Points, in no order, along strands that fork and pass close to each other.
(in the rows, 128 means zero)
Points whose rows are less than 116 apart are linked; no others are. Some points are linked to none.
q_98: [156 122 120 124 122 105 176 102 162 161 128 132 167 128  92  90 134 122
 101 133 117 135 152]
q_773: [125  96 169 147  71 108 115 113 142  93 147 170 128 115 156 156 147 137
 164 107 146  98 127]
q_693: [112 116 124  90 100 159 115  35  75  96 162 141  85 114  99 187 115 130
 159 129 170 150 138]
q_916: [138  98 106 147 157 132 156 158 178 158  89 108 156 140 131  97  88 113
 136 134 137 117 184]
q_549: [111  92 131 133 102 149 116  61  91  91 136 132  85 135 144 198 156  97
 176 140 179 118 110]
q_169: [139 125 188 138  93  98 107  84  78 118 134 156 141 161 127 162 126 131
 132 122 183 177  63]
q_71: [ 90 115 129 164  96 140 117  81  91 111 141 164  82 115 151 146 159 103
 198 141 133 131  98]
q_800: [157  73  80  74 121 156 173 145 125 156  97 122 183 129  98 123 127 153
  89 133 132  99 156]
q_904: [116 149 163 124 110 166  90 151 125  97 128 146 110 116 121 114 104  98
 142 110 142 158 146]
q_492: [135  89 132  88 110 130 111  97  91 189 168 121 129 148 126  99 136 130
  76 134 167 120 125]
q_380: [ 86 153 142 186 153 104 111 122 149 131 153 124 141 129 187 105 140 133
 151 117  72 121 117]
q_144: [135 144 172 181 125  96  85 133 177 120 133 150 150  93 131 119 162 104
 167 182 109 145  80]
q_821: [108 161 127 126 118 139 197 159 154 159 157 147 146 121 121 145 108 119
 128 130  99  82 105]
q_839: [145 120 172 131 101 102 111  89  96 128 113 147 134 117  90 112 149 111
 113 114 165 193  82]
q_526: [128 130 146  93 118 146 131  89 110 128 103 168 119 105  98 120  75  96
 116  96 104 105 129]
q_207: [125 137 151 128 146 105 114 145  95 133 175 146 127 142 149 100 174 105
 144 118 156 176  65]
q_536: [155 152 111 148 115 117  71 163 159 116  87 137  73 127 169  84 111 139
 151 155  94 142  53]
q_770: [127  93 120 140 128  96 149  68 102 130 145 167 120 171 115 140 166 121
 112 147 123 143  88]
q_179: [154 175 130 150 155  73 104 178 171 149 121 114  97 145 170 103  97 110
 139 156 124 109 129]
q_42: [133 119 137 102  97 177 102 141 120 124 137  92 137  91 127 144 112 138
  99 110 147  82 182]
q_997: [146 141 121  94 111 100 153 145 149 118 156 165 140  98 120 125 154 100
 142 137 146 115 134]
q_458: [121 141 137 137 160 131 131 149 179 118 116 121 156  74 134 108 133 110
 132 130  95  92 166]
q_153: [130 133 133 165 128 142 103 142 119  84 111 175 106 142 137 120 164 108
 183 163 126 181  48]
q_85: [160 117  94 114  95 105 194 174 134 169 119 136 168 177 132 117 102 135
 123 134 134  97 142]
q_282: [102 127 108 111  92 106 160 144  81 132 137 132 148  81 132 194 116 201
  64 113 172 111 170]
q_331: [126 133 129 141 159 130  74 196 192 116 111 137 100 101 140  63 145 160
 178 133  91 104 114]
q_791: [135 125 100 105 136 115 142  68 138  93 124 139 123  57 134 194 149  87
 128 136 151 132 132]
q_716: [155 115 103 134 168 144 118  93  81 130 136 114 131 123 117 189  85  76
 137 122 131 111 122]
q_109: [ 94 135 195 128 111 154 134  79 102 107 180 145 138 137 114 157 101 118
 138  91 141 147  92]
q_122: [114 150 117 104 103 165 139 100  88 144 139 130 129 134  98 133  62 117
  66 133 122 158 173]
q_341: [108 131  57 123 165 145 102 181 119 116 132 109 119 124 125 110 171 121
 153 119 103 118 134]
q_513: [114 144 158 147 128 124  63 112 144 120 151 114 109 145 124 160 150 127
 243 155 167 166  39]
q_147: [ 96  96 139 122 116 127  98  86 113  68 141 157 148 137  98 174 159 142
 125 131 168 165 149]
q_587: [136 116  85  47 130 150 199 106 121 153 127 111 144 126 119  92  67 174
  59 127 161 144 204]
q_723: [159 168 127 117 104 108 141 140 150 138 172 110 175  92 153 126 141  89
 145 143 103 122 102]
q_832: [140 155 123  89 126 111 150 215 156 151 140 100 185 134 125 121 155 154
 138 106 102  94 131]
q_172: [111 120 122 129 130 119 121  47 114  85 128 120  95 126 155 193 139 132
  78 133 176 177 122]
q_923: [159 120 123 163  99 136 133 119 171 189 127 137 154 132  90 118 122 107
 125 162 117 134 102]
q_12: [108 110  71 112 166  97 199 172 150 195  92 102 146 145 125 117 155 163
 134 118 108  89 166]
q_591: [124 108  74  78 100 151 122 124 140 100 126 127 111 117 103 203 140 164
  85 143 166 108 203]
q_486: [161 164 114  79 154 119 170 184 186 139 139  73 147 156 116 137 121 119
 121  92 106 102 155]
q_43: [114 109 159 133 135 120 108 114  66 105 138 134 161 136 126 183 125 150
  73 112 138 108 152]
q_5: [105 110 153  81 101 113 119 130  61 126 148 188 140 111 117 136 159 137
 118 132 182 125 130]
q_679: [127 112 131 117 113 172  98 119 179 114 118 135 163 112 109 151 137 105
 152 154  96  92 112]
q_878: [155 147 127 135 115 152 130 191 178  86 120 119 101 156 164 122 118 111
 146 131 120  91 174]
q_369: [ 97 153 167 137 134 155 119  92  87  90 171 139 132 171 130 116 162  96
 219 137 142 193  38]
q_277: [131  81 104 138 170 152 149 128 100 116 121 163 121 134 140 133 144  99
  92 142 170 171 118]
q_149: [132 112 124 165 131  95  72 136 204 129 134 136 140 148 164 118 142 134
 152 184 107 116  85]
q_192: [ 98 155 186 147 125 117  94  56 122  96 110  86  73 159 173 192 144 100
 184 144 206 162  72]
q_786: [ 97 158 154 160 137 147 109 152 177 146 179 149 151 150 132 103  99 110
 172 151  93 151  88]
q_188: [137  98 167 132 153 114 164 184 112 159 109 109 151 144 118  63 126 148
 108  92 106  84 179]
q_106: [108 123 187 135 138 131  90  72 128 137 107 138  81 126 140 132 148 119
 184 110 187 188  23]
q_569: [142 109 158 105  97 172 145  33 112  96 179 148 141 100 122 175 115 172
  79 130 190 177 130]
q_803: [118 149 108  66  81 151 133 141  96 154 129 117 115  85  90 145 121 127
  94 131 161 109 171]
q_291: [149 130 122  89  93 119 144 112 153 144 160 150 142 167  87  98 118 121
  97 139 154 139 173]
q_450: [160 163 130 157 144 138 167 200 144 157 114  59 135 121 169  80 107 122
 135 144 107  87 142]
q_367: [152 170 143 159 149 119 110 184 161 131  79 126 143 133 126  30 108 127
 129 158  48 146  91]
q_329: [108 116 105 152 109 143 114 124 168 122  96 117 149 151 107 139 122 133
 113 112  91 104 130]
q_573: [165 117  86  76  70 121 193 115 127 129 114 118 134 155 144  86  87 167
  83 113 140 119 190]
q_388: [123 135 107 144 140 160  95 191 174 125 122 132 114 133 157  79 128 150
 124 105  70 122 108]
q_775: [ 83 131  99 130 171 136 162 140 118 146 163 134 147 139  84 151 151 140
  99 126 126 150 149]
q_345: [167 131 114 184 150 122 113 196 177 137 101 123 138 133 115 120 147 136
 175 198  87  94 109]
q_305: [141 141 138 168 124 165 118 119 119 112 140 132  74  99 138  96 147  74
 176 175 134 169 121]
q_725: [127 160 100 152 180 114  91 124 139 143 106 127 144 137 144  61 104 109
 145 165  53 150  84]
q_606: [ 88 116  99 128 145 128 156 143 100 149 132 142 145 143 128 128 106 132
 100 113 116 105 169]
q_602: [129  91  79  72 153 152 167 174 151 148 133 115 128 187 174  92 115 127
 116 125 141  74 168]
q_157: [106  99 123  81 158 164 141 126  91 143 165 142 151  78 112 161  75 163
  68 123 182 138 151]
q_240: [110 103 136 122  56 115 151 155 124 127 147 151 134 117 161 125 116 131
 155  91 143  91 153]
q_979: [149 119 175 133 113 135  63 101 140 110 148 102 159 155 141 154 142  82
 156 163 133 140  72]
q_421: [145 164 109 108 162 122 149 167 158 147 109  69 161 108 115  97 125 129
 113  87 102 152 176]
q_501: [134 117  75  95  69 144 165 119  92 128 129 120 150  75 145 164  82 227
  69 138 174 126 218]
q_854: [117 149 138 109 124 113  87 138 113 100 158 152 121 121 121 164 116 111
 153  92 176 145 124]
q_183: [152  95 105 158 124 129 126 126 128 159 146  94 102 152 158 130 155 130
 138 120 106  81  95]
q_67: [185 140 155 162 130 102  91 158 140 110 144 130 114 112 121 117 148 125
 186 170  98 129  59]
q_677: [184 114 117  83 131 122 160 125  90  95 111 170 130 109  75 155 126 146
  74 101 127 109 162]
q_483: [195 115 132 163 129 116 116 138 152 130 145 170 104 160 138  68 129 121
 167 153 102 142  65]
q_838: [158 133 113  91 107 113 196 185 139 162  47  64 113 150 118  75 134 155
 155 104  66  75 134]
q_759: [141 137 129 166 189 102 127 175 191 111 112 137 156 156 137 137 129 133
 160 153  59  89 111]
q_931: [123 114  93  90 141 134 127 198 118 124  81 132 155 143 163  91 176 132
 113 141  68  89 117]
q_86: [121 149 187 154 130  95  73  84 124 124 117 117  87 140 175 116 145 146
 234 151 160 173  15]
q_386: [150 181 106 199 118 142 136 153 138 156 147 115 102 131 140  96 140 105
 147 151  97 165  75]
q_545: [ 82 154 172 204 121 105  88 104 130 107 114 147 106 122 170 110 137 150
 223 175 107 158  32]
q_518: [ 87 158 138 126 123 152 121  67  95  85 149  98 129 119 161 132 157  82
 112 139 127 179 143]
q_284: [106 137 136 127 115 144 162 109 106 151 179 144 122 120 133 134 108 100
 130 102 124 112  80]
q_390: [121  80 110  73 133 155 180 194 136 162  57 103 165 142  98 122  88 173
 120 112 152  92 176]
q_630: [147 104 126 137 112 119  96 160 149 118 112 145 102  95 127  95 175 134
 177 119 112  93 133]
q_697: [148 124 141 120 111 104  57 121 126 155 152 112 129 123 132 129 122 124
 149  69 149 123 139]
q_528: [177 140 136 126 144  86  95 153 154 165 147  78 139 146 147 106 102 107
 125 100 130 115 130]
q_503: [152 114 149 120 128 154 115 110 116 121 144 121 141  96  77 174 141 122
 119 102 140 121  93]
q_292: [110 130 102  60 116 112 105 108 111 109 135 119 143 129 132 132 122 172
  63 113 141 134 187]
q_133: [108 130 145 173 130 127  98  96 118 144 131 150 135 166 120 118 149 125
 164 175  59 118  51]
q_50: [100 108  76 103 138 144  96 150 108 150 100 102 111 124 125 127 156 118
 144 115  93  65 181]
q_266: [123 121 118 103 113 152 117  72  69  97 166 133 115  98  61 180 117 163
 109 121 145 133 179]
q_39: [132 109 104  70 135 183 162 147 159 151 166 134 101 158 129 104 100 134
  87  98 160  90 135]
q_703: [136 107 177 172 144 147 136  23 112 115 119 117  99 109 104 182 143 128
 102 115 165 145  70]
q_61: [ 85 179 152 119 105 116 154  72 107 153 149 158 137 122  96 141 133 119
  89 145 141 170 110]
q_339: [127  87 136 152 112 116 145 149 126 127 100 166 134  92 108  87 157 150
 130  95 123 122 161]
q_395: [139 103 105 159 151 161 145 114 103 133 136 129 105  94 140 127 155  70
 139 152 162 151 100]
q_306: [122 109 102 129 168  75 141 149 144 150 170 138 142 130 150  78 157 136
 150 140 131 109 172]
q_650: [ 95  91  78 111 150 113 138 180 144 157  89 121 142 142 108 123 134 143
 175 132 106  63 169]
q_933: [102 132 137 106 106 152 122  86  58  76 129 142 135  87 158 144 106 129
  83 103 162 161 145]
q_806: [103 106 118 102 123 159 216 136 136 128 107 127 157  90  99 145  71 183
  83 110 125 107 204]
q_848: [133 145  90  65  96  92 115  97 129 101 141 138 128 104 119 186 128 152
  91 135 184 142 163]
q_72: [144 104 115 188 145 151 108 129 138 126 151 104  85 157 141 127 135 113
 170 121 118 121 150]
q_379: [106 128 117 138 122 141 118 105  97 100 103 125 130  97 176 107 134 102
  76 124 121 143 151]
q_584: [179 106 107 121 117  88 151 182 130 138  91 160 145 180 150  74 127 139
 143 124 107  82 121]
q_470: [ 93 147 182 138 111 128 115  79  75 106 134 103 133 169 144 160 183 118
 199 159 183 191  34]
q_510: [153 120 145 131 134 127  63 133 182 122 140 125 144 149 154 117 114  77
 145 186 135 128 107]
q_783: [163 124  79 134 128 135 131 194 142 141 119 117 114 132 168  50 134 174
 190 149  62 100  81]
q_842: [124 141 136 141 166 153 117 141 127 107 137 150 119 150 102 114 143  85
  94 161 133 191 113]
q_73: [117 116  93 108 110 142  96 153  98  92 128 135 149 133  99 155 183 147
 113 116 139 149 159]
q_193: [169  93 123  86 132 146 141 144 114 140 113 146 159  85  81 151 135 152
 101 103 138  99 118]
q_618: [117 175 169 168 121 128  92 112 109  95 118 114  54 148 160 169 158  91
 172 152 141 168  80]
q_400: [131 130 116  94 124  84 165 140 107 160 104 124 160 148 136 119  90 117
  84 123 120  89 129]
q_336: [105 110 136 171  77 128 151 161 140 165 144 161 136 139 140 131 109 130
 146 138 122  65 102]
q_295: [168 121 112 131 100 119 162  87  83 116 167 132  98 155 132 151 112 125
  83 113 169 139 173]
q_892: [ 87 129 165 137 144 134 108  37 123  99 107 148 111 137 112 196 156 126
  88 148 159 163  87]
q_312: [ 72 107 163 187 182 136 122 103 138 100 130 139 157 118 143 182 131 120
 153 115 123 164  84]
q_731: [129 125 136 106  77 142 149 105  92 125 107 161 104 110 112  92 111 141
  75  79 121 123 138]
q_529: [106 152 103 128 127 103 149 101 127 134 160 134 151 130  77 177 159 116
 103 164 138 154 133]
q_128: [118  80 107 141 167 148 149  71  98 101 137 161 129 110  97 181  96  95
 133 119 166 134 143]
q_214: [183 159 103 169 186  85 111 198 172 118 120 118  90 153 170  93  71 144
 167 174  76 109  91]
q_695: [166 112 157 133 159 116 134 211 103 172  72 112 147 157  88  80 113 127
 122 125  88  94 137]
q_999: [137 146  93 162 105 111 109 171 107  83 104 144 120 138 164 121 126  83
 166 128 111 135 133]
q_471: [101 119 175 105  99 148 127   8  93 103 133 137 110 115  80 227 111 132
 168 140 200 144 104]
q_65: [156 176 109 133 133 106 170 205 135 168  67  81 121 130 186  68 109 144
 121  95  92 124 138]
q_543: [107 140  92 131 113 105 129 124 159 136 126 164 125 116 110 139 175 101
 151 158 114 152 113]
q_232: [173 167 132 165 147 134  85 214 180 125 101 122 123  79 139  81 108 169
 184 120  60  87  78]
q_668: [174 122  68  82 137 132 179 137 116 117 112 104 144 134 145 140  84 113
 125 102 132  84 192]
q_771: [ 80 123 188 137 175 117  90  37  92 107 149  94 138 126 124 170 177 113
 160 117 175 186  96]
q_17: [ 98 124 101  55 109 138 167 160 143 118 122 149 103 125  92 160 128 198
  89 134 152 101 206]
q_600: [166  92 152 170 132 127 152 158  99 151 116 133 135 104 135  97 126 130
 107  91 114  97 131]
q_524: [108 175 126  95  89  95 107 102 133  99 123 140  97 123 134 126 165 132
 102  95 119 143 123]
q_411: [ 84  92 162 136 153 150 105 109 138  75 157 149 169 125 138 141 145 130
 125 114 140 157 132]
q_353: [122 137 153 157 150 139 124 129 104 112 105 157 110 146  76 121 132 105
  98 130  97 138 154]
q_694: [132 111 133 181 119  98 119  99 101 145 138 129 148 135 137 155 160 130
 137 159  94 107  92]
q_162: [101 157 163 173 137 135 117 113 165 123 122 138  99 107 143 121 139 133
 112  99 119 187  79]
q_180: [183 109  98 110  68 158 190 114 105 116 136 117 112 153 113 148 120 154
  80 117 134 105 178]
q_466: [ 77 141 155 163 107 168 130 146 135 114 151 159 130 125 128  97 143 113
 167 119 103 156 120]
q_351: [110 133 120 126  74 128 105 136  68 111 152 144 128 179 124 148 145 130
 109 116 133 155 152]
q_495: [ 94 116 158 196 148 106  87  65 120 119 131 108 154 121 137 147 129 106
 156 114 163 205  82]
q_932: [141  92 106 125 152 169 162 202 172 147 104 109 161 174 160  74 129 138
 124 148 125 110 160]
q_643: [123 108 110 118  92 105 113 132 102 183 127 120 125 134 125  90 162 148
  91 122 146 127 161]
q_989: [131 116 141 105 133 175 119 193 134 159 102  67 134 115 103 107 127 129
 104 126 139  84 201]
q_103: [109 151 161 124 102 125 111 121 113  82 142 188 128 160 122 115 147 106
 192 152 147 196  86]
q_719: [120 115 115  94 158 171 146 121 135 120 153 142 110 115 134 154  85 105
  73 106 181 119 139]
q_962: [149  80 101  72 138 138 212 160 139 134  72  72 168 146 130 158  98 176
 120  93 168  83 212]
q_982: [170 118 126 148 156 139 120 180 113 139 109 116 125 134 165 103 147  77
 107 165 126 106 129]
q_648: [103 139 176 184 164 127 130 103 135 139 159 118  98 100 120 135 164 111
 110 118 121 129 156]
q_46: [110 134  86  34 159 130 167 123 113 123 130  94 126 162 110 140 100 169
  80 109  90  93 198]
q_112: [149 117 109 103 100  84 115  69 134 109 117 123 141 118 150 168 149 128
  63 138 164 150 121]
q_815: [ 75 142 203 111 129 152 112  58  79  82 146 112 157 132 109 196 144 133
 149 135 199 213  84]
q_804: [158 131 118 142  91 106 122 147 138 124 138 118 143 197 131  89 116 108
 116 139 127 132 188]
q_944: [133 130 125 128 112 131 141  99  52 147 138 143 128 122  66 171  79 198
  69 125 145 121 197]
q_645: [134 141 152 150 112 152 122  86 134 134 140 108  99 106  79 195 146  88
 151 155 134 149  91]
q_392: [143 156 123 120 118 102 120 183 141 144 153 124 195 122 162  92 142 132
 172 121  77 113 103]
q_451: [169 103 112 110 141 111 126 138 126 119 126 178 146 150 137  89 134 117
 155 129 104 113  79]
q_298: [161 163 152 156  94 131 134 159 170  97 117 135  78 115 161 120 133 116
 110 133  88 105 126]
q_315: [138 138 175 201 149 124  97 100 132 100 120 141  94 188 119 116 135 111
 182 142 122 184  55]
q_871: [161 169 128 182 158 105  92 197 140 136 117  81 142 116 122 100 138 132
 154 110  89 135 140]
q_156: [127 108 152  89 154 116  96 111  67 131 194 144 113 118 120 115 161 113
 137 134 176 145 114]
q_686: [156 134 119 111 121 125 147  87  80  98 143 145  83 121  85 168 153 138
  88 116 138 142 151]
q_242: [116 184 197 203 129 140 116 119 115  92 150 130 126 131 150  86 115  92
 165 152  66 162  73]
q_812: [138 105 129  97 121 145 155 173 179 139 136  78 159 142 121 131 143 151
 116 135 137  97 219]
q_709: [165 156 135 108 129 106 128 161 172 153 133 101 134 143 121 164  98 116
  94 109 157  98 141]
q_200: [ 98 125 121  72 128 124 150 181 147 104  94 135 141 136 136 104 148 159
  87 110  96  81 152]
q_567: [ 70 160 142 159 119 175 138  72 141 108 152  99  95 128 157 175 161  92
 110 155 145 171 104]
q_135: [149 130 101  65 140  98 158 143 171 138  76 102 120 155  85  95 104 153
 139  68  85 103 183]
q_174: [103 108 106 121 126 122  63  77 129 153 112 125 117 137 122 152  84 102
  97 130 148 130 131]
q_484: [118 132 117 107 108 110 164  80 144 117 116 137 119  54  97 176 158 145
 115 117 128 112 169]
q_397: [126 138 151 142 147 159 103 188 120 102 122 127 133 143 107  98 120 122
 114 107 106 148 176]
q_578: [128 117 128 145 152 163  99 205 140 186 113  91 118 120 114 117 110 135
 139 113 123  82 136]
q_705: [178 111 103 119 161 133 126 120 119 102 124 105 135 135 132 153 103  90
 113 106 135 118 182]
q_960: [151 133 122 100 104 117 190 177 139 133  79  68 145 146 177 100 108 145
 108  82  85  78 141]
q_712: [144 165 138 190  86 136 154 118 154 156 135 126 109 128  94 112 126 112
 123 131 112 178 125]
q_687: [125 114 104 150 143  85  98 155 118 154 131 146 131 133 122 100 136 110
 143 104 150 173 100]
q_210: [106 153 134 138 148  79  97 141 134 146 162 141 120 134 162  80 167 123
 152 153 101 120 132]
q_530: [ 90 141  81 102 138 127  72  90 140 167 141 104 123 113 160 119 121 101
 115 116 100 123 125]
q_464: [152  87 138 111  88 128 142  98  95 141 126 163 137 120 100 134  65 171
  71 144 184 122 201]
q_452: [121 122 122 107 165 113 142 186 201 138  93 113 134  99 138 121  98 131
 143  98 139  85 195]
q_636: [132 138 119 158  71 118 114 155 109  99 151 169  87 162 144 128 161 117
 148 117 134 154 131]
q_499: [178 140  94 207 158  99  87 173 173 117 116 139  91 153 140 119 111 173
 189 196  85 109  69]
q_383: [120 144 119 174 123  91 149 110 182 155 146 126 132 114 168 119  90 124
 159 100  87 109 123]
q_727: [132 146 142 134 140  83 137  77 145 127 144 131 131 126 164 131  85 109
 118  74 120 121 138]
q_251: [ 87 146 160 120 139 128  88  62 137 159 144 159 125 152 100 143 146 104
 170 151 103 129  45]
q_570: [139  83 112 152 147 150 105 151 132 110 134 109 143 130 134 129 111  85
 168 105 125  97 156]
q_267: [114 127 110  94 102 167 158 107  52  98 129 155 117  72 133 122  99 179
  75  85 143 134 166]
q_572: [ 86 147 149 137  99 126 112  68 155  94 129 171 101 134 136 136 135 130
 116  98 125 169 119]
q_939: [174 146  74 159 144 122 158 148 136 144 115 114 133 164 143 128  91  92
 173 143  88 106 123]
q_140: [147 136  84  44 142 131 179 167 130 135  85 105 126 176 128 121  95 129
  93 128 136  92 192]
q_805: [135 115  95 103 153 158 169 135  89 171 147  83 146  89 114 181  95 156
  71 121 164 113 168]
q_760: [ 77 109 120 141 124 154 152 122 157 164 108 169 116  96 112 151 150 145
  94 118 136 132  94]
q_87: [121 141  85  82 141  95 183 137 122 131 109 110 128 152  91 142 111 178
 101  63 106 122 204]
q_166: [ 75 114 146 149 155 133 152  93 111 128 177 144 138 133  72 157 124 181
  76 116 154 145 179]
q_384: [ 72 159 174 125 102 123 148  37 101 113 150 131 145 119 115 155 118 138
 127 119 161 192  89]
q_202: [165 149 101 130 122 141 154 177 169 155  96 118 143 129 125  99  89 115
 185 144  63  65 119]
q_269: [126 122 165 141 176 117 127 143 153 138 124 165 152 152 109 164 133 123
 115 140  82  95  91]
q_389: [ 91 102 100 140 107 189 148 132 151 124  89 148 122 120 108 137 137 151
  80 108  93 132 135]
q_41: [103 109 178 126 108 127 112  41  81 127 112 133 128 140 133 172 158 136
 169 115 192 174  26]
q_488: [138 117 118 110 102 133 103  95 118 140  90 128 108 129 122 155  73 141
  48 140 180 114 162]
q_76: [120  97 128 103  96  98 148 164  67 140 168 176 134 109 114 174 139 175
  88 129 192 109 175]
q_908: [119 102  93  73 127 118 148 155 175 115 116  77 194 150 133 154 132 186
  77 133 141 113 202]
q_209: [133 101 116 129 108 178  77 112 161 126 113 145 138 126 159 101 114  95
 160 166 111 120 101]
q_984: [118 129 137 148 158  97 138 189 124 160 158 107 128 144 123  85 156 140
 116 102 133 114 203]
q_434: [193 166  93 192 135 124 128 139 133 114 113 109 108 127 150 111 108  87
 172 143  71 140  79]
q_808: [140 149  96 142 167 131 102 148 148 155 105 112  96 140 175  87  99 108
 110 164  87 131  55]
q_722: [140  92  97  29 107 116 197 167 151 110  79  84 174 133 134 144 123 196
 101 142 168 110 224]
q_115: [120 109 105 107 158 126 162 114 171 128  85 131 156  72 107 138 148 131
  91 113 111  94 174]
q_609: [164 144 114 109 126 140 188 198 170 149  70  63 152 136 137  73 119 164
 198 151  52  73 148]
q_996: [100 149  94 110  99 119 141 125  73 148 113 151 119  73 110 134 141 109
 110 144 132 129 134]
q_406: [138 112 164 140  95 136 140  98  98 124 116 163 146  87  85 134 125 155
  79 123 174 190 123]
q_120: [164 175 122 163 166 120 138 203 170 121 141  55 140 103 159  79 124 147
 181 133  50  98 132]
q_264: [ 91 172 159 144 152 131 119  88 164 148 174 137 133 150  87 118 110 109
 142 119  92 145  90]
q_304: [154 140 135 150 161  99 117 182 124 175  82 114 121 126 123  29 119 136
 126 122  84 110 111]
q_872: [118 125 101 117 181  73 181 179 150 189 131 101 130 151 171  84 120 134
 142 145 112  86 175]
q_990: [139 168 137 164 107 144 106 102 113 141 120 123  78 132  66 146 105  91
 156 132 128 164 113]
q_991: [ 83 115 146 169 113 125 122 109  87 139 163 131 124 127 133 162 139 116
 123 141 182 156 113]
q_809: [130  91 130  98 127 119  94  69 105 153 150 150 104 105 140 124 148 121
 114 111 176 133  93]
q_77: [139 106 128  80 157 134  88  87  86 116 162 109 148 104 113 180 116 132
 118 133 204 166 154]
q_258: [118  93 112  82 157 142 172 119 126 103 128 155 128 108  89 172  81 213
  68 120 152 100 206]
q_119: [125 160 122 141 174 104  89 138 119 171 125 124 133 114  96 101 133  89
 148 149 105 160  96]
q_108: [ 80 103 152 177 153 106 107  79 141 134 156 137  86 114 152 109 155 125
 144 104  94 110 105]
q_136: [ 82 161 166 153 144 167 112  87 114 115 123 129  87 117 139 131 147  94
 159 169 170 183  92]
q_527: [103 143 100  53 130 128 126 132 140  95 130 136 116 112 136 134 142 130
  84  97 114 128 144]
q_849: [130 139 105 147 127 138 115 137 149 126 134 115 104 123 164  98 132 141
 110  66  96 149  88]
q_624: [162 122  98  98 136 114 137 208 134 123  87 100 126 174 169  58 131 148
 149 142  59  79 112]
q_614: [102 146 215 156 170 121  97  99 103  99 144 130 127 105 109 144 153  89
 117 139 127 147 126]
q_734: [ 88 130 160 171 122 101  92  81 137 121 118 136  82 102 148 121 133 114
 186 135 112 133  71]
q_814: [156 148 156 109 100 130  78  88 149 101 129 140 121 133 149 140 109 100
 130 113 132 119  74]
q_726: [112 139 217 194 159 137  79  97 125 102 157 140 117 163 153  81 128  98
 196 167 111 165  64]
q_236: [166 164 135 159  79 131 106 191 177 122  82 144 106 106 163  74 134 121
 136 178 104 124 101]
q_985: [150 103 190 123 120 150 137  45 111  96 156 123 134  94 121 157 171 129
  99 127 189 176  89]
q_342: [133  96  91 112 134 133 122  87  85 147 148 100 155  99 131 165 109 129
  99 146 186 122 197]

A fork is a point with three links. Follow the links from the first point to the second and name the forks in between, in order.
q_267, q_694 | q_136, q_904
q_156, q_734 | q_725, q_188, q_306, q_380, q_108
q_933, q_421 | q_136, q_904, q_528, q_486
q_679, q_815 | q_510, q_584, q_775, q_529, q_384
q_578, q_878 | q_989, q_193, q_686, q_266, q_693, q_734, q_108, q_380, q_306, q_188, q_725
q_786, q_584 | q_904, q_528, q_486, q_529, q_775
q_962, q_304 | q_193, q_686, q_266, q_693, q_734, q_108, q_380, q_306, q_188
q_304, q_513 | q_188, q_306, q_380, q_108, q_734, q_86

Follow the links from the first point to the second, and from the first to the third. Name the last point that the two ways share.
q_734, q_149, q_501 | q_188
q_98, q_513, q_162 | q_734
q_133, q_258, q_771 | q_529
q_400, q_618, q_452 | q_904
q_392, q_341, q_687 | q_188
q_677, q_513, q_783 | q_734
q_390, q_450, q_614 | q_193
q_12, q_536, q_315 | q_306

A fork is a point with three links, a tip a point with one. Leave the first point through the second and follow the links. Name the first fork or tip that comes.
q_384, q_815 | q_999
q_434, q_939 | q_871
q_999, q_636 | q_384
q_871, q_120 | q_712
